Each scene shows the same named points in several views. A view is turned or mirrored, shifted and resized as a whole, has a little noise and may leave points out.

Scene 1
View 1
k631: [-4 -7  6 -3  0  5  3 11 -4  7 -6 -2 -3  8 -9  0  6  7  0 -1  7  4 -7  4
 11 -3 10 13]
k360: [ -9 -15  10  -4   6   8   4  14  -2   6   0   2  -2   6 -11  -4   8   7
  -2  -2   6  10  -7   4  14  -8  10  10]
k451: [ -5  -8   6  -7   0   7  -2  14  -6   7  -5  -4  -4   5 -13  -3   8   6
   3  -3   6   7  -6   2  11 -10  14  14]
k382: [ -3  -9   9  -6   6   6   0   6   1  -4   5   8   3  -5  -5  -6   9   0
  -8   7   5   2   1   5  13 -10  12   3]
k51: [ 3  2  4 -4 -2  3 -2  3  1 -2 -3  2  1 -2 -3  0  6  2 -7  6  6 -5 -1  6
  9 -3 12  8]
k103: [  1   3   1  -8  -7   5  -7  10  -7   5 -10  -8  -4   3 -11   1   6   5
   4  -2   5  -1  -5   3   7  -8  16  16]
k861: [ 0 -3  5 -1 -1  3  5  8  0  6 -7  1 -3  8 -4  3  4  7 -4  2  7  0 -7  6
 10  2  8 12]
k867: [  2   5   0 -16  -6   7 -19   7  -9  -5  -2  -6   0 -12 -14  -7  12  -1
   3   2   1  -2   2   1   8 -23  24  10]
k679: [  1   7  -2 -14  -9   7 -19  10 -12   1  -9 -11  -4  -4 -16  -3  10   4
   9  -3   3  -1  -2   0   6 -20  23  16]
k956: [  6   2   5   3  -1   0  10   1   7   2  -7   5  -1   6   5   7   0   4
 -12   8   8  -8  -4  10   9  10   5   9]
k641: [ 10  11   1  -7  -4   2  -9  -3   2  -9  -2   3   3 -11   1   0   6  -4
 -10  12   4 -13   5   6   7  -6  16   6]
k245: [  3   4   1  -3  -7   3  -1   9  -4   7 -13  -7  -4   8  -7   5   3   7
   1  -1   7  -3  -7   5   6   0  12  17]
k662: [ -4 -11   9   1   3   4  10  11   2   8  -3   3  -2  10  -4   2   4   7
  -6   1   8   4  -8   6  13   3   5  11]
k543: [ 12  14   0  -5  -7   0  -8  -5   3  -9  -5   3   3 -10   3   3   5  -3
  -9  12   4 -16   4   7   5  -2  15   6]
View 2
k51: [-5  2  7  7 -1  6 -5 -1 -6 -8  4 -3 -2 -8 -1  4  0 -3 -1 -8 -5  4  3 -2
  1 -6  2 -5]
k543: [ -5  -5   6  26   8   5   2  -3  -4 -14  15  -5   7 -19  12  -6  -4  -1
   4   1 -17   0  -4  -2  -5 -15   9 -10]
k451: [ -3  13  15 -13  -9  -1 -13  10 -11   2 -10  -3   4  13  -7  16   9  -8
  -2 -19  10  12   5   0   1   1  -6  -1]
k382: [ -5  -2   1   2  -9   4 -12   7   1  -7  -3  -2 -19  -8  -5  -2  -6   5
  -9 -17   7  10   7  -5   2  -2  -3  -1]
k245: [ -3  15  17  -5   0   4  -3  -5 -19  -1  -1  -5  16   4  -5  21  10 -15
   5  -4  -4   1   0   1   1  -5   3  -6]
k360: [ -4  11   8 -17 -14   3 -16   4  -9   0 -15  -1 -13   7 -14  16   3  -4
  -8 -20  14  11  10  -2   8   4  -6   2]
k631: [ -4  14  12 -13  -7   4 -10  -1 -14   0 -10  -3   0   6 -10  19   7 -10
  -2 -14   5   6   6   0   6   0  -1  -2]
k679: [ -2   8  25   2  -1 -12  -8  28  -8   1   4  -5  26  19  11   5  15 -11
   5 -19   2  16  -7   3 -13  -6  -9  -8]
k641: [ -4  -7   5  23   5   4  -1   2  -1 -13  14  -5   3 -16  11  -8  -5   1
   2  -4 -13   3  -4  -2  -6 -13   5  -9]
k867: [ -3  -1  17  12  -1 -10  -8  28  -1  -4   8  -4  15   8  14  -5   7  -2
   1 -20   1  17  -6   0 -13  -8  -8  -8]
k103: [ -3  12  20  -3  -3  -2  -6   9 -12   0   0  -5  18  11   0  15  12 -12
   4 -12   0   8  -1   2  -3  -4  -2  -5]
k861: [ -5  13   8  -7  -4  11  -5 -14 -16  -4  -5  -3  -2  -5 -11  20   3 -10
   0  -5  -2  -2   7  -1   9  -3   6  -4]
k956: [ -6   7   1   4   1  17  -1 -26 -14  -9   1  -3  -7 -19  -9  15  -3  -7
   0   4 -11  -8   6  -2  10  -7  13  -5]
k662: [ -5  14   5 -14 -10  12 -10 -13 -14  -3 -12  -2 -13  -3 -17  21   2  -7
  -5 -10   6   1  11  -2  12   2   2   0]
View 3
k360: [  7   8  -3  12  10  -2  16 -22  -1  -3 -13 -10   3  -1   2  37  -7  11
  -7   7  -8 -19  -3  -3  13   0   5  -4]
k867: [  5  13  -4  -2  18   4   1 -30  16  -8  27  -8  14  24   0  13 -22  12
  -8   0  -1  -9 -12   9  -8   8 -21  11]
k245: [ -6   8 -10  -4   5  -7  18 -12   0 -12  -5 -11  -3  -7   2  20 -12 -11
  -9 -10  -2  -8 -13   5  -5   1 -20   6]
k382: [  8   3  -1  11  15   9   9 -10   0  -3   3 -17  11  17  -1  19  -8  17
   3   6 -10  -6   0   5   3   6  11  -7]
k543: [ -3   0  -6  -7  13  11   9   5   2 -12  18 -22  10  20  -2  -7 -14  -2
   6 -12  -6  11 -10  17 -20  12  -9   1]
k861: [ -3   4  -7   3   6  -2  20  -7  -4  -9 -12 -15  -2  -5   2  22  -7  -5
  -3  -5  -6  -8  -8   3   0   1  -4  -2]
k956: [ -7  -4  -7   0   4   3  23  14 -11 -11 -13 -24  -2  -3   0   9  -3 -10
   5 -12  -9   5  -6  10  -8   4   3  -8]
k679: [  2  18  -7  -5  16  -4   3 -38  16 -10  22  -3   8  12   2  21 -22   4
 -13  -3   2 -14 -15   4  -6   5 -32  16]
k451: [  3  12  -6   6  11  -5  14 -27   4  -7  -3  -7   3  -1   1  33 -12   5
 -10   3  -3 -18  -8  -2   7   0 -11   3]
k103: [ -2  12  -8  -4  10  -5  12 -23   6 -11   5  -8   3   2   1  21 -16  -3
 -10  -6  -1 -11 -13   5  -4   3 -22   9]
k51: [  0   3  -5   1  11   5  13  -5   0  -8   5 -17   5  10   0  11 -10   2
   0  -5  -7  -1  -7   8  -6   6  -3  -1]
k631: [  2   8  -7   5   7  -5  17 -17  -1  -8  -9 -10  -1  -4   2  30  -8   0
  -8  -1  -5 -14  -8   0   4   0  -7   0]
View 4
k103: [  2   5   7   9  -8  -3   6   5  -4   3  12  -6  -4  -7  -2   0   4  -4
   1  13   1   2  -2   2  -3  -4 -10   2]
k245: [ 7  9  4  8 -8 -1  9  4  0  3 12 -2  2 -4 -1 -3  1 -9  3 18 -1  0 -3  6
 -2 -4 -5 -2]
k662: [  0  18   1  14  -1   3   9  -3   7   1  17   6   3  -5   1   3  -3  -6
   1  14   2 -10   7  19   4  -4  -2   2]
k679: [ -2  -3  11   9 -10  -7   2   7 -11   4  11 -13 -12  -9  -4   1   9   2
  -1   8   3   8  -4  -5  -5  -4 -15   6]
k360: [-7 15  6 16  1  1  5 -3  2  1 19  0 -6 -9 -1  7  0  1 -1 10  5 -9 10 19
  4 -5 -7  6]
k641: [  1   2   3  11 -12  -1  -3   4   2   0   0   5   7   1   9  -8   2  -2
  -3 -12  -5   0  -1  -7  -8   0   3   5]
k451: [ -4  10   8  13  -2  -2   5   1  -3   3  17  -5  -7  -9  -3   5   3   0
   0  13   4  -3   5  12   1  -5 -11   5]
k382: [-9 10  5 16 -3  2 -2 -3  4 -1 10  5  0 -4  5  3 -1  2 -4 -7  1 -9 10 10
  0 -3 -1  9]
k867: [ -5  -3   9  10 -10  -5  -4   6  -9   1   7  -9  -9  -7  -1   0   9   4
  -4  -4   1   4  -1  -7  -6  -4 -10   9]
k956: [  7  14  -2  10  -7   4   8   0  10   1   8  11  15   2   8  -7  -5 -11
   1   8  -5  -8   1   9  -1  -2   6  -2]
k631: [ 0 13  5 12 -3  0  8  0  1  2 16 -1 -2 -7 -1  3  0 -4  1 15  2 -5  3 13
  2 -5 -6  2]
k861: [ 2 14  2 12 -5  2  8  0  4  2 13  3  4 -4  2  0 -2 -7  2 13  0 -6  3 12
  1 -4 -2  0]
k51: [ 0  8  3 12 -8  0  2  2  2  0  8  4  4 -2  5 -3  0 -3 -1  0 -2 -4  2  4
 -3 -3  0  3]
View 5
k245: [-16 -12  11   2   9  -6   2 -10  -7   0  -2   4   7  -8  -3  -4   6 -10
   6  -1   3  12   2  -9  -7 -12   9   9]
k103: [-16 -10   9   2   7  -7   4 -12  -5  -2   3   7   7  -3   1   0   1  -5
   5  -7   2   8  -2  -9  -9 -11   7   9]
k679: [-22 -14   9   9   5 -14   8 -23  -7  -8  16  14   8   5   7  13  -5   5
   4 -18   0   3 -11 -10 -17  -8  -1  14]
k662: [ -7   4   8  -5   1   6   6   0   4   4 -11  -2   3  -8  -3 -18  -2 -14
   6  -1   0   1   0  -6  -3 -23  21  -2]
k861: [ -9  -2   7  -2   4   3   3  -4   1   2  -8   1   5  -6  -2 -12   2 -11
   4   0   2   6   1  -6  -5 -16  15   3]
k360: [-10   6   9  -3  -4   3  10  -7   5   1  -2   3   3  -4   2 -13 -13  -7
   9 -11  -4  -7  -8  -6  -8 -27  20  -2]
k51: [-5  0  2  3  2  1 -1 -5  4 -3 -5  4  3  6  2 -2  3 -5 -8  1  5  2 -1 -3
 -8 -5  8  3]
k543: [ -1  -5  -4   9   7  -1  -9  -6   4  -7  -5   5   3  15   4   9  15  -2
 -20   8  11   7   1   2  -7  12  -2   7]
k382: [ -1  10  -1   3  -5   6   5  -4  11  -3  -5   4   0  11   6  -5  -7  -2
  -8  -6   2  -9 -10   1  -9 -13  14  -4]
k451: [-16  -2  10   1   1  -3  10 -12  -1  -1   4   6   6  -4   2  -6 -10  -4
  10 -13  -3  -2  -8  -9 -11 -22  13   4]
k867: [-13  -6   2  11   1 -10   4 -20   0 -11  13  13   5  14  10  15  -5   8
  -6 -15   3  -2 -13  -4 -16  -2  -2   9]
k641: [ -1  -2  -5   9   4   0  -7  -7   6  -7  -3   6   2  17   5   9  10  -1
 -19   4  10   3  -3   2  -8   9   0   5]

Which points are out of place in each view (at most two, in the order of its rows)? Write - if all are in place.
view 1 | k867
view 2 | k861
view 3 | -
view 4 | -
view 5 | k103

Scene 2
View 1
k998: [ 2 -5  0 -7  1 -7  5 -3  5  1  1  4  3  3 -2 -3 -3  4  4  5  1 -1  8 -9
 -1 -3  0  8]
k29: [  5   9   7  -7  -2  -9   7  -1   2   9   6  -2  -5  -2   9  -3  -5   2
 -15  -5  -2  -6  -2  -4  -5  15   4   7]
k323: [ -2  -2  -5 -11   3  -9   0  -5   6   1  -2   6   6   4   1  -5  -1   5
   8   7   0  -2   5  -9  -2 -13   2   8]
k108: [  4 -12   0  -4  -4  -5  13  -8   2  -2   4   0   1   3 -10   2   2  -2
  12  -2   5   0   8  -8   5  10  -1   0]
k327: [  2  14   6 -11   1 -10   1   1   3  12   4   1  -4  -2  15  -7  -7   6
 -18  -2  -4  -7  -4  -4  -9   5   5  11]
k654: [ -7   7  -8 -16   0  -9  -3 -11   2   7  -2   4   3   1   7  -4   5   1
   9  -4   0  -6  -8  -5  -3  -7   5   2]
k657: [  2   6   4  -9   1  -9   2   0   5   7   2   3  -1   1   8  -6  -6   7
 -10   4  -3  -4   3  -7  -5   0   3  11]
k670: [  1   2   1  -9   4 -10  -1   2   8   4   0   7   3   3   6  -7  -7  10
  -6  10  -3  -2   7 -10  -6 -11   1  13]
k128: [-16  18 -14 -26  10 -13 -23  -5   7  10 -10  14  10   3  21 -14   1  13
   6  10  -6  -8 -10  -9 -13 -40  10  13]
k150: [ 11 -17   7   4   2  -8  14   3   8  -7   4   4   1   5 -12  -1 -10   7
   0  14   2   5  24 -14   3   1  -6  11]
k963: [ 4 -4  3 -5  1 -8  7 -2  6  1  2  3  1  2 -1 -3 -4  5 -1  6  0  0  9 -9
 -1  0  0  9]
k720: [ 5 -9  2 -3 -2 -7 11 -7  3 -1  4  0  1  2 -6  0 -1  0  5  1  3  0  9 -9
  3  8 -1  3]
k430: [ 5 -4  3 -4 -5 -6 13 -8  1  3  6 -3 -3  1 -4  2  0 -3  2 -8  3 -3  1 -5
  2 19  1  0]
k452: [ 0  5  1 -9  1 -9  2 -4  3  6  2  2  0  1  5 -4 -2  3 -3  0 -1 -5  0 -6
 -3  2  3  6]
View 2
k998: [-2 -1 -3  2 -1  3 12  9 -5  3  9  1  2  8 -8 -2 -3 -7  6 -4 -2 10  9  3
  3 -4 -3 -2]
k29: [  5   2   1   7  10  -6  14   7 -25   1   9  14  -1  18  -7  10  -4   4
  -3  -6   2   8   7  -2   5  13  -4  -1]
k430: [  1  -2   5   5   7  -1  16   6 -14   3  16   8   3  17  -3   4  -5  -8
   7  -8   5   2  19  -4   8   3  -3  -5]
k963: [ -1  -2  -2   2   2   2  16   9 -10   3  10   1   1  10  -9  -3  -2  -4
   6  -4  -3  12   8   3   4  -2  -2  -1]
k323: [-3  2 -4  1 -7  5  5  9  0  1  4  0  1  4 -8  0 -5 -5  7 -3 -3 12  3  4
 -1 -7 -5 -3]
k108: [ -2  -5   5   1   2   3  15   6  -5   4  17   2   5  14  -3  -2  -4 -16
  11  -7   4   1  23  -3   9  -5  -3  -7]
k452: [  1   3  -1   5   1  -1   8   9 -12   0   6   7   0  11  -7   6  -5   0
   2  -5   1   8   5   0   2   4  -4  -2]
k327: [  5   5  -3   7   6  -6   8   9 -24   0   3  13  -3  14  -9  11  -4  11
  -6  -4  -1  12  -2   1   0  13  -4   0]
k128: [ -4  17 -12   2 -21   6 -19  14   6  -9 -18   2  -7  -9 -11  13 -10  11
  -3   0  -7  17 -25   8 -16  -5  -9   0]
k720: [ -1  -4   2   2   3   2  16   7  -8   4  15   2   4  13  -5  -2  -3 -11
   9  -6   2   5  18  -1   7  -4  -2  -4]
k657: [  2   2  -4   4   3  -2  11   9 -16   1   5   7  -2  10 -10   4  -3   4
  -1  -3  -3  14   0   3   1   5  -4   0]
k150: [ -4 -11  -6  -2   5   5  30   8  -8   9  18  -7   4  10 -13 -17   4 -11
  11  -3  -7  18  16   5  10  -9   0   2]
View 3
k327: [ -6 -10  13  -4  10   1  16   5 -14  -9   1  -2   4  -5   3   8   9  -4
  -6  -1   1 -11   1  23 -12 -13 -19  10]
k452: [ -3 -11   8   2   7   8  14   0 -11  -4   3  -4   2   1   2  -3   6   1
   2   0   1  -2   2  10 -11  -1  -5   5]
k657: [  0 -10   3   1   8  -2  14   6  -5  -8   3  -1   6  -1   3   2   6  -1
  -4  -2  -1  -2   0  12 -12  -3  -9   8]
k670: [  6  -9  -6   4   8  -7  15   7   0  -8   4   0   9   2   4   1   8   2
  -1  -4  -3   4   0   6 -13   3  -4  10]
k108: [  3 -10   1   3   4  19  25 -13 -10  -1   2  -9  -8  15   6 -14  17  18
  18  -1   2   4   5  -4 -12  14   0   0]
k323: [  5 -11  -4  10   5   2   9   4   1  -3   4  -1   9   3   3  -8   1   1
   1  -1  -1  10   0  -3 -10   8   9   5]
k29: [ -6 -10  15  -6   9   8  22  -4 -19  -7   0  -5  -4   1   4   3  15   4
   2  -1   3 -13   3  20 -12  -8 -20   6]
k720: [  3 -10  -1   3   4  14  24 -10  -8  -1   2  -8  -5  13   6 -11  16  16
  15  -2   1   4   4  -3 -13  12   0   1]
k430: [ -4 -11  12  -2   5  24  25 -15 -18  -1   1 -10 -10  11   5 -12  17  14
  15   1   5  -4   5   6 -12   6  -7  -1]
k654: [ -8 -14  14   8   5  15   1  -1 -11   0   3  -4   8  -4  -2 -10  -9  -6
  -3   4   3   5   0   4  -6   1   9   1]
k128: [ -4 -15   3  17   7 -13 -20  24   5  -6   6   8  33 -21  -7   2 -29 -28
 -26   3  -3  13  -6   6  -5  -7  18   9]
k963: [  6  -9  -5   3   6   3  20  -1  -4  -5   3  -4   1   8   6  -4  13  10
   6  -3  -1   3   2   2 -13   7  -4   6]
k150: [ 17  -6 -23   4   6  -4  33  -2   5  -4   3  -4  -4  20  10  -5  27  24
  18  -8  -5   9   3  -6 -17  18  -5   9]
View 4
k29: [ -4   4 -13  -4   4  -5  -7  -9  -6 -14   5 -17   3  -1  13  -9 -10  -3
   2  -4   3   0   5  17  10  -1   3  -5]
k452: [  3   2 -13  -1  -3  -3  -6  -4  -2  -9   1 -10   3  -3   5  -6   0   1
   5  -2   5   0   1  12  11   3   2  -1]
k327: [  0   4 -15   4   3  -7  -5 -12  -5 -15   7 -15   6   1   5  -4  -5   1
   6  -3   5   0   1  15  14  -1   2  -8]
k998: [  4   1 -10  -2 -10  -2  -2   6   1  -2  -2  -4   0  -6   5  -9  -1   3
   4  -3   6  -2  -1   6   9   7   1   5]
k963: [  0   1 -10  -3  -9  -4   0   6  -1  -3  -1  -7   0  -5   8 -10  -5   3
   2  -5   6  -3   0   6   8   7   0   4]
k108: [  3   0  -9 -16  -9   5 -10  10   1   3  -9  -4  -5 -11  13 -16   0  -3
   2  -2   5   1   6   9   4   6   5  12]
k657: [  0   2 -13   3  -3  -7  -1  -4  -2 -10   4 -11   4  -1   6  -5  -7   4
   5  -4   7  -3  -1  10  12   3   0  -4]
k430: [ -1   2 -11 -17   0   4 -14   1  -2  -4  -4 -10  -3  -7  16 -14  -4  -7
   1  -2   3   2  10  15   5   2   6   6]
k654: [ 13   2 -13  -1  -4   1 -10  -5   0  -7  -5  -6   5  -4  -4   0  14   1
  12   4   8   5   1  14  14   2   4   0]
k323: [  9   1 -10   2 -12  -2  -1   5   3  -2  -3  -3   3  -5  -1  -4   6   6
   7  -1   8  -1  -4   5  12   7   0   4]
k128: [ 21   3 -14  25 -12  -9   4 -11   3 -12   2  -3  16   3 -25  15  22  15
  20   6  13   1 -16   6  25   4  -2  -9]
k720: [  1   1 -10 -11  -8   2  -7   8   0   0  -5  -6  -4  -8  12 -14  -3  -2
   1  -3   4   0   4   8   5   6   3   9]
k670: [  2   2 -12   6 -10  -8   3   2  -1  -6   3  -7   3  -2   3  -5  -4   8
   5  -5   8  -4  -4   5  12   6  -2   0]
View 5
k108: [-23  -6  -5  -3  -9   6   5  12 -21  -5   4   7   9  13  35  17  -5  -4
  17   8  -4   2   8 -14 -18  21 -21   4]
k430: [-19  -8  -9  11  -4  -5   9   5 -23   2  -7   6   7  19  27  22  -2  -3
  20   4  -2   3   1 -11 -15   5 -21  -5]
k327: [-15   9  -5   4  14 -15   9 -13  -1   0 -18   0 -10   3  -5  10  12  -7
   3   7   9   7  -9  -4  -5 -18  -5 -21]
k29: [-18   2 -10   8  11 -17   9 -11 -10   1 -16   2  -1  14   7  15   8  -5
  10   6   5   7  -5  -8 -10 -14 -11 -17]
k150: [-42   4 -12 -38  13  -2  -4   0  -8 -16  11   7  18  12  36   6 -10  -4
   9  21  -4  11  15 -23 -22  19  -8   7]
k963: [-26   6  -4 -16   6   0   4   1  -6  -9   1   4   2   3  19   7   1  -6
   6  13   2   6   5 -13 -14   9  -9  -3]
k998: [-24   5  -1 -15   3   5   4   6  -6  -8   2   4   0  -2  19   6   0  -7
   5  11   3   4   4 -12 -14  15  -8  -2]
k654: [ -4   3   9  11 -10  14  11  13  -6  -1  -3   3 -16 -12   4   8   9 -10
   3   1   7  -3  -7  -2  -7  12 -10  -9]
k452: [-15   4  -2   1   3  -1   8   1  -5  -2  -7   3  -5   1   9  10   7  -7
   6   7   5   3  -3  -7 -10   1  -9 -10]
k720: [-25  -3  -7  -8  -1   3   5   7 -16  -5   2   6   8  11  30  14  -4  -4
  14  10  -1   4   6 -14 -17  15 -16   0]
k657: [-21   9  -4  -8  11  -7   5  -7   0  -7  -8   2  -5   0   5   6   7  -7
   1  10   7   6  -3  -8  -9  -4  -5 -12]
k670: [-24  12  -1 -19  12   0   4  -2   3 -11   0   4  -5  -6   7   1   5  -8
  -1  13   6   6   1 -11 -12   6  -2  -7]

Which points are out of place in each view (at most two, in the order of its rows)? Write - if all are in place.
view 1 | k670
view 2 | k430
view 3 | k657, k108
view 4 | k327
view 5 | -
